Points on a hilly landscape, in no order, each with its height.
From any point a ball rolls to the lowest of the 2 points nearest to it. It stops when none of these is lower. Distance is the straight distance between rows; heights are no part of it.
z_717 (h 242): [114 119  74  97 114 114 104  75  93 126  94 124  77  82  64  97  97  93
  98 133 105 142  89  91  78 119 142 111 119  99  79 116  88  85  87 120
 115  93 107  96 108  81  80 102 102]
z_53 (h 162): [113 135  73  94 116 113  80  65  60 109  91 103  89 119 110  84 100  84
  68 104 103 145 120  75  96 106 101 102 100  96 114 111  66  90  90 119
  82  90  53  67  94  96  91 102 117]
z_154 (h 164): [120 102 106 107 114  89  92  55  93 116 129 123 119 119 136 134 104 139
 128  91  98  95 100 119 123 107 110  80 122 109 100  99  97  92  93  87
  66 125 100 119  53 112 113 101 100]
z_568 (h 159): [ 74  75 105 137 107 109  87 112  85  94  69  73  98 115  95  93 105  99
  99 120 103 140 141  94 103 114 109 100  85 132 151  74 110  94  91  72
  64 121  79 104  76 147  85 105 107]
z_510 (h 619): [ 72 144 106  93 101  96  90 121 132  40 100  89 105 114  79 103  91  79
 116  62  66 110  96  88 117 111  77  87  99  80  76 117 103  83 107 103
  93  82 119 115 130 121  94  83 100]
z_934 (h 267): [ 98  84 111 113 131  84 105  96  72  99  85 131 110  77  92  80  89  86
 109 112  90 129  92 102  90 135  93  93 143  92  77  93 103  99  96 109
 112 112 129 134 117  84  93 123  53]
z_917 (h 465): [ 87 116 105  84  80  77  79 115  94  73 108 102 129  76  81  93  89 101
  78  78  87  46  76  77  98 122 110 113 104  92  43  77  83 114  88 103
 132 101 111  99 130  97 115  81  96]
z_812 (h 588): [115  80  59  74  78 120 100  80  90 115 108 109  93 108  73  70 121  87
  72  84 130  92 125 103  77  97 110 106  92  89 123 130  96  96 107 134
 125  58 103  81 110  96 115  66 102]
z_740 (h 205): [ 89  81 114 149 119 110  92 109  88 119  94 104  94  99  89  97  87  98
 119 103 101 158 125 107  94 113  91  86 122 118 140  81 105  79 119  61
  80 129  84  90  56 147  91 105 102]
z_627 (h 879): [ 98  89 122  82 117  43  93 119 101  89 160 127 143 112 120 110 128  70
 109 104 116  70 116  83 103  89  82  73 127  96  86 101  86 106 106 103
 107 110 109 111 102 103 121  91 107]
z_327 (h 304): [143 115 100  84  67 111 104 111 130 112 137 147 110  80 141 131 110 105
 123 101 117  60 129 105  95  74  94  98  83 128  80 125 113  91 123 100
 124 109 133  91 118 109 113  91 106]
z_274 (h 201): [104  86 107  72  88  81 114 122 124  86 121 147 124  69  87  80 115  78
 102  88 105  77 140  96  81  90  82  99 108  94  61 115 111 110 128 102
 145  93 132 100 159  88 120  83  84]
z_901 (h 449): [ 83  88 117  97  77  63  78 129 101  83 116  44 127 103  99 120 116 112
  96  68 110  24  67  85 123  82 112 101  87 109  77  61  75 115  68 111
 112  96  78 111  86 118 107  92 120]
z_669 (h 269): [113  90  89 104  73 110 143 111 147 143 120 147  75  96 113 117 130  97
 112 104 125  64 139 121  95  56 104  75 106 111  99 110 128 101 148  59
 139 135 100  93 114 115 128  75 102]
z_110 (h 308): [112 121 115  75  81 126  98 102  97  77 100  85 134  99 119 104 121 122
  78  68 111  68 107 104 121  51  98  94  39 102 126 109  85 105  83 136
  83  39 106  93  94 102  96  81 111]
z_166 (h 490): [ 57 132 117  77 100  94  97 123 128  79 101  89 113 133  20 106 114 115
 120  85  88  76  73  51 100 117 114 104 122  69  53 100 113  97 109 105
 101 104 132  94 116 134  93  88 110]
z_522 (h 519): [ 79 109 105  88  87 102  94 122 107  98  67  63  64  90  55 105 117  96
  70  86  79  72  56  89 114 117 131 125 104  72  57  89  88 129  89 136
 121  79 106 112 148  81  92 110  97]
z_927 (h 404): [ 82 111  76 134  79 116  64 131 104 107  94 106 115  83  87  86  94 120
  76 101  84  91 100  67  85 154 105 143  89 129  84  97  67  82  80  83
 109 126 131  92  98 111 103 113  89]
z_234 (h 268): [ 98  99 116  66 106  90 137 104 143  52 127 102  96 131 103 112 122  92
 152 101 100 129  99 106  92  49  86  71 126  84 105 147 138 103 123 150
  91  90 127 122 113 131  91  87  95]
z_148 (h 464): [ 85 112  96  85 109 116 112 129 124  74 104 107  91  88  85  69  79  75
  97  49  84 139 116 127  85  91  40  82 111  81  96 114 106  74 129  86
 126  87 106 111 135 110  99  66  92]
z_156 (h 211): [105  88 109 114 147  89  92  57  88 119 105 121  94 135 126 107  93 116
 125 104  93 127  81 102 114 118  98  78 152  87  99  98 105  96 113  97
  55 127  80 116  62 105  93 112  90]
z_698 (h 414): [ 77  87 106 117 142  78  81 107  83 112 114  58  99 130 103  93 142 121
  76 134 104  76  36  72  97 111 104 113  87 112 121  84  77  84  70 113
  74  92  83 122  67 124  85 124  97]
z_366 (h 323): [131 119 105  86 109 122 125  90 114  89  79  96 100  79  81 104 107  89
  91  87  89 133 118 105 104  55 121  93  61  76 109 130  82  96  88 143
  93  54 111  87 125  74  89  83 107]
z_567 (h 285): [102 101 110 124 148 115  96 102  77 126  83 101  67  90  85  75  69  77
 117 119  94 186  86 101  95  95 103  92 139  88 115  90  95  80 115 109
  92  97  58  72  82 109  71 113  93]
z_437 (h 448): [ 69 135  99 113  68 118  52 113 108  73  81 101 109  64  57 114  79 116
  97  71  76  53  72  76 111 117 100 124 103  87  62  60  99  89  86 100
 107 119 136  95 121 115 102  76  97]
z_788 (h 505): [ 56 113 106 101 107 100 101 135 133  81  73  63  82 104  24  89 129 108
  93  99  75  89  65  76 103 125 124 103 111  71  67  99 102 110  97 126
 109  76 122 106 139 120  89  92  85]
z_832 (h 337): [ 83  91  75 117 107 113  64 101  59 123 115 122 123 110 109  82 102  92
  90 130 107 137 101  75  72 178  97 109 122 130  97 108 102  91  97  96
 113 145  96  84 104 115 115 100  92]
z_850 (h 816): [109 152 103  87 123 114  87  76  67 121  93  81  86 103  90 128 114 127
  79 121 128  74  40  93 110  79 130 144  86  73  99  62  85 106  54 116
  83  95  76 105  89  59  65 115 101]
z_99 (h 630): [ 92 142 107  75 102  71 102  96 106  67 111 117 109 112  85  89  89 101
 113  69  74  89  75  82  96 102  83  94 123  71  65 115  96  89 102 114
  98 113 116 119 130  95  97  91 111]
z_373 (h 479): [ 74 111 123 116  84  85  69 146 124  74  79  65  99  96 118 110 117  97
  93  77  86  67 122  85 130 118 105 113  76 125 105  87  84 119  71  95
 106  92 111 108 108 117 101 114 119]
z_577 (h 607): [ 75 124  95  73 102 109  76 105 123  68 112 102 102 148 105  82 117  58
  97  67  87 117 112  74 101  97  61  87 102  77 110 138 106  77 110 106
  88  82  92  94 112 126  84  72 120]
z_520 (h 238): [ 98  69 106  74 112 102 138 112 114  76 120 118  95 143 118 114  96 102
 121  86 106 135  80 124 100  66  62  76 143  82 124 145 144 102 139 138
  95 112 112 124  89 110  93  85  80]
z_296 (h 305): [112 119  89  99 147 113 122  99  88 120  89  98  46  82  57  93  71  74
 102 117 102 171  82 131  84  80 104 109 143  68 107 104  91  88 113 114
 117 101  75  95 101  66  84 106  99]
z_727 (h 886): [ 63  85 122  83 120  52 113 104 100  40 133  86 129 146 130 103 107  77
 142 125 103  97  87  77 102  83  99  65 117 104 101 103 122 105  96 116
 115  91 108 127  81 135  99 108  93]
z_634 (h 402): [ 86  96  70 122 119 118  67  99  52 149 102  93  88  95 103  85 115 122
  68 146  87  94  62  80  67 165  91 152  87 108  88 106  77  75  90  95
  88 122  86  82  85 102 110 133  77]
z_249 (h 203): [ 68  69 107 136  83 112 108 130 111  98  77  93  84  96  87  98 122  93
  95 123 123 110 160 100  88  94 103  90  85 121 154  70 132 107  99  33
  85 146  88 107  90 132  90  95 124]
z_979 (h 361): [117 103  92 131 116  96  78  96  82 111 105  99 124  83 129  99  75 129
 111 103  90 111 106  97  98 150  96 111  96 141  99  87  71  95 102  87
  77 118  98  90  59 104 103 133 103]
z_818 (h 198): [ 88  54 106  93  76 107 114 110  79  99  85 104 126 122 122  97 131  65
  75 118 134 103 174 100  75  65  92  96  68 102 148  98 116 110 112  70
  87 110  75  91  91 126 110  70 131]
z_449 (h 535): [ 82 117  93  95  96 114 108 110 114  96  60  78  64  83  47  82  75 111
  84  70  70  88  52 110 111 122 104 139 105  79  69  78  99 108  97 113
 105 105 111 133 142  71  90 100  79]
z_72 (h 717): [138 107  77  95  97  98 103  72 114 110 103 124  94  88 121 112  43 133
 120  78  84  99  78 119 111  86  85 100 110  95  70 108 109  96 116 109
  90 114 108 102  80  63 107 102  81]
z_776 (h 658): [123  91 131  99 104 101 127  74  96 108  70  82 104  71 102 113  97 123
 131 103  88 102  90 121 125  82 127  97  67  96  99  91  81 129  61 125
  93  86 126 117  90  76  81 123  93]
z_873 (h 320): [112 123 120  87  76 109 121  95 124  96 156 136 115  85 136 147 105 123
 121  91 124  32 116 104 117  46  79  75  87 110  99 106 105 113 135 107
 113  98 123 101 100 101 103  93 122]
z_183 (h 778): [112 111 106 123 101 105  97 118 139  75  86  95  81  81 116  88  76  78
 127  56  84 139 136 126 117  88  70  76  83 110 120 103  95  98 117  85
  89  76  99  94  93 112  82 117  92]
z_200 (h 110): [131  44 117 126 124 102 124  80  67 130  84 115 108  86  97 110  99  79
  95 136 118 155 114 118  85  92 138  88 118  89 131 104 127  88 101  93
 102 105  80  91 104 100 101  83  88]
z_109 (h 810): [108 129 100  69 131  86 110  67  85 103  94  60  77 144  93 109 106 116
  84 113 107  62  19 101 115  82 118 130  91  67 103  78 100 110  66 118
  80  98  64 127  84  62  79 109 119]
z_630 (h 228): [ 82  68 106  88  85  98 105 112  91  66  83  62 119 153 132  94 141  78
  81 117 119  89 156  95  99  54 116  91  55 117 141  93 121 124  91  87
  85  95  76 109  87 144 108  80 112]
z_412 (h 549): [ 95 119  65 106  85 110 107  82 111 127  80  89  78  90  47  95  61 128
 102  89  88  75  38 114 102 109 112 141 115  73  74  87 112  94  97 102
 102 121 114 111 113  67  96  87  89]
z_996 (h 708): [124 102  81  80  92 110 130  94 125 107 107 118  87  87  85 104  58 126
 110  60  75 112  76 138 104  81  66 109 115  82  86 121 118 106 132 136
  83 108 120 118 119  68 105  94  89]
z_481 (h 830): [130  87  94  90 116  97 110  64  64 112  90 105 121 122 116 102 117 107
  89 102 104 102  98 117  99  85 131  89  93 100 111  94  82 100  78 120
  69  81  89 108  76  97 104  89 109]
z_34 (h 864): [ 61 100 117 150  81  92  98 100 119 111 141 138  90  83 113 112 114 142
 104 132 114  64 144 102  77 133  90 103  94 134 115  78  95 118 117  41
 110 135 141 104  93  89  99 128  90]
z_305 (h 750): [114  89  97  99  76 102  97 151 112 107 119 135 134  95 128  96 109  85
 107 144 109 121 130  84  57 156 124  96 114 154  91 123 116  99  95  77
 128 145 121  67 118  89 113 115  91]
z_644 (h 835): [130  56  88  87 121 113  98  46  63 128  96 112 122 119 142 113 115 101
  90 108 104 119 115 130  91  88 103  85 104  90 116 107 110  95 114 106
  75  89  77 106  63 109 121  73  90]
z_93 (h 514): [122 120  49  89  77 109  82  85  82 114  83 103  68  99 105  79  66  79
  66 110  94  92  67  90  78 148 105 132  97 108  64 113  94  91  89 105
 131  92  85  79 119  81 121 111  90]
z_820 (h 348): [134 138  87  90  93 138  82  92 119  80  74  94  92  77  96 106  80  94
  80  75  89 103 104  85 114  83  96 115  74  80 101 128  71  86  94 135
  95  48  97  69 117  82  88  86 114]
z_92 (h 784): [119 107  96  97 121 108 112  97 120  80  73  78  75 103 100  85  76  82
 130  83  85 163  98 109 116  74  80  80  98  84 118 115  88  86 108 123
  81  69  93 106  81 105  74 109  90]
z_689 (h 295): [104 106 109  72 110  93 125  85 117  70  99  91 109 117  86  97 128  87
 117 101  97 133 118 100  94  62 116  74  94  84 110 125 109 102  94 134
  91  70 122 113 117 109  91  82 106]
z_136 (h 772): [100  94 102 131  98 104  94 120 110  70  89 117 100  79 131  85  80  65
 107  88 101 158 172 108 102  98  54  87 106 111 133  95 104 101 128  67
  95 108  81  79 104 119  99 121 105]
z_45 (h 497): [117 140  56  98  87 118  83  86  96 108 109 114  64 105  84  67  72  74
  81  92 104 141  92  95  79 130  97 104 121 105  94 132  91  62 106 108
 141 106  75  73 122  82 115  77  93]
z_406 (h 325): [106 107 101 122 120  81  79  97  72  94 102  90 129  71 135  99  52 119
  84  81  97  77  77  97 109 139  68 103 101 137  83  80  69  98  95  84
  88 106  76 102  85  79 118 141  82]
z_620 (h 852): [ 82  54  96 144  98  91  93  74  93 131 104 102 103  80 105 129 101 139
 120 125 117  89 133 129 102 144 103  99 110 128 125  76 117 110 109  48
  84 110 120  97  64 102 116 129  86]
z_990 (h 334): [111 146 113  73  85 115  89  82  91  58  93  77 111  91  85 128 107 105
  67  83  93  71  77  79 125  61 100  95  71  64  96 122  83  97  82 147
  87  58 106  77 108  93  92  68 118]
z_547 (h 689): [ 98 116  98 104 107 123 146  95 133  95  64  50  77  93  66 106  90 125
 135  96  68 144  71 131 127  57 124  79  82  92 111 102 108 113  89 124
  91  96 111 129  97  87  78  98  94]
z_896 (h 253): [ 83 104 107 147  83  95 136 108 139 141 110 137  66  86  98 107 129  96
 121 125 127  80 146 116  96  75 113  68 139 121 113  88 126 109 122  33
 138 137 107 108 119  98 106  92 101]
z_7 (h 629): [ 74 158 115  73 106  96  98 127 139  47  95  72 115 133 100 142 106  75
 120  79  79  74  92  68 131  85 100  77  87  82  74 101 118 104  98  95
 101  67 123  95 122 140  95  89 120]
z_159 (h 232): [119  88 107 100 105  82  94 102 105  89  97 136 111  62  95  88  96  80
 109 105  92 117 124  97  96 110 111  94 117 102  75 119  93 106  97 110
 122  95 131 100 132  82 104 111  89]
z_65 (h 757): [109  80  91 124  86 105  93 131  96 100 109 135 114  69 140 102  91  86
 113 134 119 136 166  98  71 135  81  98 110 152 107 122 127 110 114  60
 117 148  99  65 126  99 113 125 100]
z_635 (h 260): [109 113  92  61  87  80  89  90  97  89 147  97 141 110  94 103 105 128
  85  61 115  34  57  86 107  68  84 108  85  72  96 114  94  96 114 138
  98  78  92  83  88  84 112  71 122]
z_719 (h 284): [ 52 113 120 107  80  82 114 138 135  66  92  87  84 104 106 111 129  90
  97 132 101  47 168  65 119  95  98  84  64 130 126  76 107 146  97  51
  95 104 109  96 111  90  99 133 135]
z_715 (h 160): [120  54 114 105 123 110 131  86  83 114  92 113  93 114 104 107  76  82
 109 104  96 169  97 127  99  75  97  80 124  75 132 118 130  79 128 102
  99 102  72 108  62 118  90  79  83]
z_87 (h 463): [ 86  93 129 107  69  89  88 115 112  91  96  60 109  98  88 133 123 122
 103  82 104  44 114  97 128  92 129 113  67 116 103  66  86 115  57  94
  94 101 106 112  84 123  98  98 118]
z_192 (h 529): [ 93  93  79  94 102  86  73  92  58 122  77  88  65 108 107  73 108  84
  61  97 102  62  70  92  86 150 102 146 118  95  74  91  86 113  84 105
 114  98  69 104 121  93 105 111  95]
z_654 (h 726): [145 110  74  84  86 109  88  70  91 128  95 104 103 115 146 108  41 130
  97 108  94  87  51 107 103 141 103 116 101 110  63 106 117  83 111  85
 107 109 106  80  76  69 125  97  88]
z_952 (h 571): [ 93  54  89  78  96  79 118  99  98 121  82  79  87 100  66  96 128  86
 101 100  97  77  91 121  83  99 137 112  91  61  81  90 102 130  96 125
 121  83  93 112 115  82 112  83  99]
z_348 (h 249): [ 85  87 104 129 123 108  96  99  78 114  74  89  80 128  75  79  74  90
 120 105  85 161  61 101  97 109  83  99 126  95 126  87 109  73 107  88
  85 109  77 113  67 132  71 110  85]
z_488 (h 202): [126  96 103  77 116  94  98  69 114 115 144 118 121 114 132 136 102 128
 116  81 111  75  83 117 110  71 114  81 112  86  79 114 106  96  95 110
  79 104 108 117  61  84 107  74 111]
z_666 (h 288): [123 131  80  95  87  78  69  90  91  81 131 109 132  90 141  97  53 108
  89  63  91  76  75  91 116 108  69 113  92 113  80 101  83  85  92  92
  94 108  84  88  80  83 123 106 108]
z_511 (h 302): [ 74  54 106 135 124  95  89  98  39 116  91 128 112  93  98  85  99  77
  90 133  94 131  80  74  86 153  97 107 125  87 100  97 105  82 109  98
 105 131 109 113 101 115  99 117  69]
z_288 (h 498): [ 72  87 138 119 104  86  74 142 100  76  75  63  89  89 107  80 121 109
  79  95  79  76  95  84 105 133 106 116  86 129  89  76  80 110  71 112
 113  79 116 125 122 109 103 136  79]
z_335 (h 791): [115 110  85  70 104 121 107  82 106  79  76  77  72 125 106  80  94 112
  95  79  89 115  80 115  99  61  87 111  70  83 125 123  93  97 104 135
  68  52  72 106  83  91  78 103  98]
z_13 (h 477): [ 79 135 113  62  78  83  80 124 110  82 120 115 127 112  41 113 107  97
 107  86  97  57  84  60  93  95 110 116 114  67  27  91  87 120 108 109
 119 105 115  74 123 112 103  63 122]
z_352 (h 798): [112  97  80  52  79 130 121  75 112  89  86  68  72 133  99  93 101 142
  75  73  86  76  44 114 122  58  86 128  70  83 133 111 117 124 113 145
  75  67  84 113  84  78  83  92 105]
z_230 (h 858): [ 52  73 104 162  93 100  85  98  97 110 122 114  92 100  98 103 102 138
 104 113 101  93 138 118  85 141  69 110  97 133 124  69  98  95 114  47
  88 127 129 110  66 114  96 140  76]
z_95 (h 428): [ 71  96  85 119  78 108  75 137 107 102  84 110 111  87  87  76 106  70
  89  80  89 103 132  94  90 139  98 113 107 120  96  91  93  88  99  55
 113 126 110  89 121 123 111  93 111]
z_281 (h 432): [ 82  93 115 105 113  79  86 120  90 108 109  42 114 122  89  97 133 128
  75 113 111  42  40  70 116  92 132 110  83 114 102  71  74 108  47 118
  92  82  80 123  84 116  93 105 117]
z_391 (h 872): [103 131 125 124  87  91 102 120 126 104 122 150 101  82 110 140 131 103
 121 135 113  74 158  85 106  79 131  73 112 136  89 109 100 116  96  77
 103 129 122  84 131  98 107 108 109]
z_168 (h 447): [ 78 112 104 105  89 104 109 136 127  87  88 101  92  74  89  75  90  67
 100  56  90 114 145 120 102 103  62  94 104 106 107  78 105  81 120  45
 139 103 103 108 131 120 105  93  88]
z_840 (h 215): [124 136  72  71 117 112  78  55  66  93 117 109  73 133 118  71 101  95
  64  92 115 108  82  69 109 103  63 110  92  80 116 126  88  92  97 135
  90  76  50  72  96  73 101 121 114]
z_866 (h 282): [107 104 108  60  67 126  90 107 112  77 128  90 143  83  99 107 104 127
 100  60 119  24  89  96 123  61  70 104  66  83 109  92  98 111 112 140
 107  69 120  87  83 112 102  70 125]
z_546 (h 287): [143 101  80  94  56 128 121 113 134 131 118 120  89  95 144 124  99  95
 121 101 125  92 119 122  89  99  93  91  99 136  77 126 134  76 137  69
 132 130 110  89 111 105 126  81  89]
z_793 (h 735): [142  90  96  84  69  98  89 110  94 108 122  93 128 106 158 119  62 103
  92 115 113  79  73  95  97 157  90  96  85 135  59 116 112  73  93  79
 116 101 114  77  94  82 137  96  88]
z_824 (h 231): [ 90  86 101 128  85 108 120 125 125 134  93 121  78  74  86  95 108  96
  99 117 126 102 159 114  91  90 108  91 112 124 134  74 126  97  97   9
 121 140  93  88  94 120 115  84 122]
z_971 (h 562): [101  81  82  95 104  83 109  88 102 119  88  92  99  90  66  95 103 105
 114  88  90  75  79 110  97 128 127 121 109  75  77  77  99 117  90 100
 111 113 125 117  99  96 118  89  90]
z_102 (h 743): [125  89  93  89  86  86  99 118 102 120 131 115 138  92 135 109  96 103
  90 127 108  85 102  89  82 155 132  96 104 138  67 115 105 100  83  80
 125 130 128  90 107  88 127  98 101]
z_311 (h 257): [ 65  92 118 102  98  89 103 157 110  70  74  69 112 126 112 104 136  71
  79 124 114  73 170  73 107  89 114  87  59 124 135  80 106 133  87  72
  79 113  90 104 108 121 101 100 128]
z_764 (h 481): [102 108  86 100 106 112  99 102 109 100  91 114  83  87  80  59  83  63
  97  70  88 159  95 109  87 105  75 102 121  82 109 126  97  61 113 102
 119  92  88  87 109  93  93  75 103]
z_597 (h 846): [102  33  99 135 104  97  98  76  81 129  95 118 118  87 132 138  93 110
 114 132 109 120 144 128 120 128 108  86 145 115 108  99 139  98 118  63
  95 118  94  88  83 100 127 107  72]
z_291 (h 883): [ 79  80 123  81 120  63  90  90  83  76 149 106 133 155 136  91 116  75
 117  97 113  95  88  77  98  90  75  66 133  78  99 111 102  87  99 111
  96 110  87 120  90 122 108  99 115]
z_386 (h 765): [114  93 102 141  96 109  95 114  94 104  96 114  94  63 124  91  61  92
 123  97 102 159 162 121  77 116  66  85 122 148 109  94 115  91 132  53
 101 126  90  56 101 111 112 136  88]
z_972 (h 206): [ 89  84  88 129 113 111  94 100  94 137  80 100  89  93  60  75 126  90
  89 125 100 126  87  93  83 124 132 117 114  95 110  93  81  77  77  94
 108  93 110 105 102 111  87  90  89]
z_105 (h 374): [103 103  71 119  87 114  80 108  75 124 100 105 115 100 111  74  77 126
  83 138  95 106  61  79  71 183 105 132  95 139  74 105  85  76  86  83
 107 124 107  79  97  96 113 126  76]
z_419 (h 200): [129  69  98  91 127 121 136  93  98 118 115 123  85 114 103 102  99 115
 105  92 115 153  88 135  87  57  86  82 129  82 141 132 132  87 139 153
  87  88  92 114  77  87  85  77  71]
z_853 (h 640): [108 125 111  89 119  73 113  88 111  68 100  72  98 106  95 100  83 118
 121  88  73  83  39  95 120  90  91  96  95  76  89  97  94 105  86 120
  75 103 103 118  93  89  94 110 111]
z_728 (h 307): [ 55 136 143 112  65  78 122 104 118  73 112 112  95  97 116 112 119  92
 115 125  89  40 132  89 117  89  86  73  81 123 105  69  82 145 125  59
 116  95 125 107 116  84  82 124 132]
z_78 (h 256): [129 121  67  87 101  99  72  75  79 108 123 105 106 114 132  72  70 105
  61  83 103  69  62  93 102 123  64 116  84 102 102 121  85  89  99 114
  93  88  60  76  82  76 120 107 112]
z_548 (h 650): [102 114 131 101 109  77 112  87 103  73 108  59 103  75 105 115  94 111
 133 105  85  81  70 106 145  73 114  79  72 105  92  85  87 120  63 130
  98  76 107 134  80  90  88 134  97]
z_176 (h 174): [100  58 104  90  80  89 105 136 121  96 108 136 103  73  88  79 120  60
  95 101 120 108 161  94  79  74  93  90 104  82 117 113 131 107 109  83
 138  87 119  80 147 107 118  84 100]
z_944 (h 429): [ 75 119  92 129  82 115  70 105 108 106  96 111  99  70  64  99  73 134
 104  83  76  89  84  91  96 127  96 126 101 107  70  83  87  73  98  75
 107 115 149 113 110 112  93 101  67]
z_935 (h 330): [ 83 120 125 101  57  89 115  76 122  81 137 122 100  92 145 128  93 110
 128  86 104  52 128 124 121  69  66  75  77 116 109  82  89 130 117  81
 120  95 121 108  87  82  91 124 126]
z_41 (h 669): [131  94 115  92 137 116 133  81  95 138  58  88  90  74 104 101  87 104
 129 122 103 130  95 128 108  91 127 111  76 106  90  80  78 123  91 110
  71  76  87 103  84  71  81 142  75]
z_330 (h 841): [110  24 103 104 112 105 100  65  51 125  79  92 116  99 133 139  95  90
  96 132  97 126 124 125 124 112 103  99 112  83 109 109 124 104 131  78
  78 103  71  96  70 109 134 100  86]
z_173 (h 597): [ 88 111  83  79  95 113  86 101  90  83 114 111  91 135  85  74 131  63
  68  88 114 105 125  78  89  87  87  93  92  71 123 132  97  81 108 144
 113  58  93  82 121 109  96  67 119]
z_554 (h 390): [ 93  90  99 127 126  86  77  96  65 110 106  88 106 106 109  81 106 122
  95 120  84 100  79  75  95 136  91 112  96 116 116  83  72  79  75  96
  57 110  95 113  55 126  94 128 104]
z_220 (h 823): [114 132 110  88 116 112 104  73  58 114  69  69 102 113 112 110 121 110
  82 111 110 102  78 109 100  66 138 109  67  97 103  78  68 113  68 118
  71  67  76 113  96  82  80 120  99]
z_462 (h 579): [104  62  85  72  82  81 105  82 100 121 128 108 109 129  72 100 130  82
  91  92 118  83 116 106  75  89 141 106 107  79  85 107  98 111 104 116
 120  95 104  95 106  97 122  51 101]
z_586 (h 868): [ 68 126 118 140  73  94 107 119 140 113 122 154 101  70  83 118 124 128
 119 132 109  63 138  83  98 105 118  90 104 127  87  77 101 116 110  56
 125 127 155 101 126  90  91 128  88]
z_342 (h 804): [112 114  93  61 101 104 116  84 107  93  84  55  57 126 109 102  97 109
  86  90  88  58  39 130 118  69 104 128  73  70  89 102 108 136  87 140
  84  91  75 127  94  68  89 102 122]
z_468 (h 163): [109  69  95 121 119 115 123  96  80 138  52  87  94  60  64  88 111  88
  80 138 114 145 111 119  79  91 149 107 101  98 128  88 108  98  67  90
 110  83  89  88 111  86  81 111  90]
z_443 (h 275): [116 141  63  81 133 121 102  77  97 146  84 108  54  79  59  88  67  81
 101 128 119 152  88 116  84 104 123 129 116  85  83  93  91  96 101 107
 102  88  69  75 106  62  72 133  82]
z_239 (h 698): [108 112 105  76  82 115 147  86 131  91  87  87  79  82  68 120  74 130
 134  84  65 128  68 138 115  52  90  95  89  75  91 109 112 118 102 140
  80  99 120 113 109  71  87  88 105]
z_194 (h 518): [100  84 112 106 111  79  78 113  69  89  77  74  86  99 129  74 110  79
  75  99  83  77  75  97 103 132  92 115 108 103  96  81  84 109  77 114
 101  93  67 125 111 105 101 124 106]
z_399 (h 158): [113  48  99 119  84 113 103  97  49 108  82  88 120 111 109 100 108  76
  69 111 119 144 147 115  70  77  97  98  73 105 160 112 111  95 112  91
  87  99  59  71 102 131 107  72 117]
z_693 (h 680): [104  88 114 116 135 111 137  94 114 111  61  65  64  80  76  87  85 111
 147 121  94 165  95 134 120  62 123  85  88 112 116  78 101 112  88 102
  84  87 100 113  80  93  75 125  68]
z_204 (h 876): [101  93 133  91  94  62 103 117 117  85 127 130 128  97 114 108 135  80
 114 117 109  75 164  80 102  79 115  75  96 116 109  92 100 120  86  94
  95 108 115 108 108  99 104 104 125]
z_899 (h 234): [119  98  92  67 114  65  98  70 115  97 157  98 145 120 104 129  94 134
  88  73 119  57  33  94 120  65  94  83 117  57  81 121 107 100 113 116
  93 119  91 106  84  67 114  73 121]
z_581 (h 97): [107  95  86 110 104 141  94  85  56 112  76  89  85 116 102  89  96  80
  68  91 117 161 125 112  81  85  90 101  94  97 145 119  85  81 106 110
  93  80  49  65  92 119  94  82 112]

Where does a ball stop that starts at each point below?
z_386 => z_510
z_935 => z_581
z_522 => z_105
z_93 => z_105
z_239 => z_510
z_291 => z_510
z_597 => z_510

Call two points neighbours if one is among the 2 nearest of the other. Go from one point of each pair to the other, from neighbour to neighbour, staying as low as possible. Name the highest point that can't be avoided.
z_581 / z_568 => z_935
z_105 / z_154 => z_634
z_154 / z_568 => z_348
z_200 / z_154 => z_296
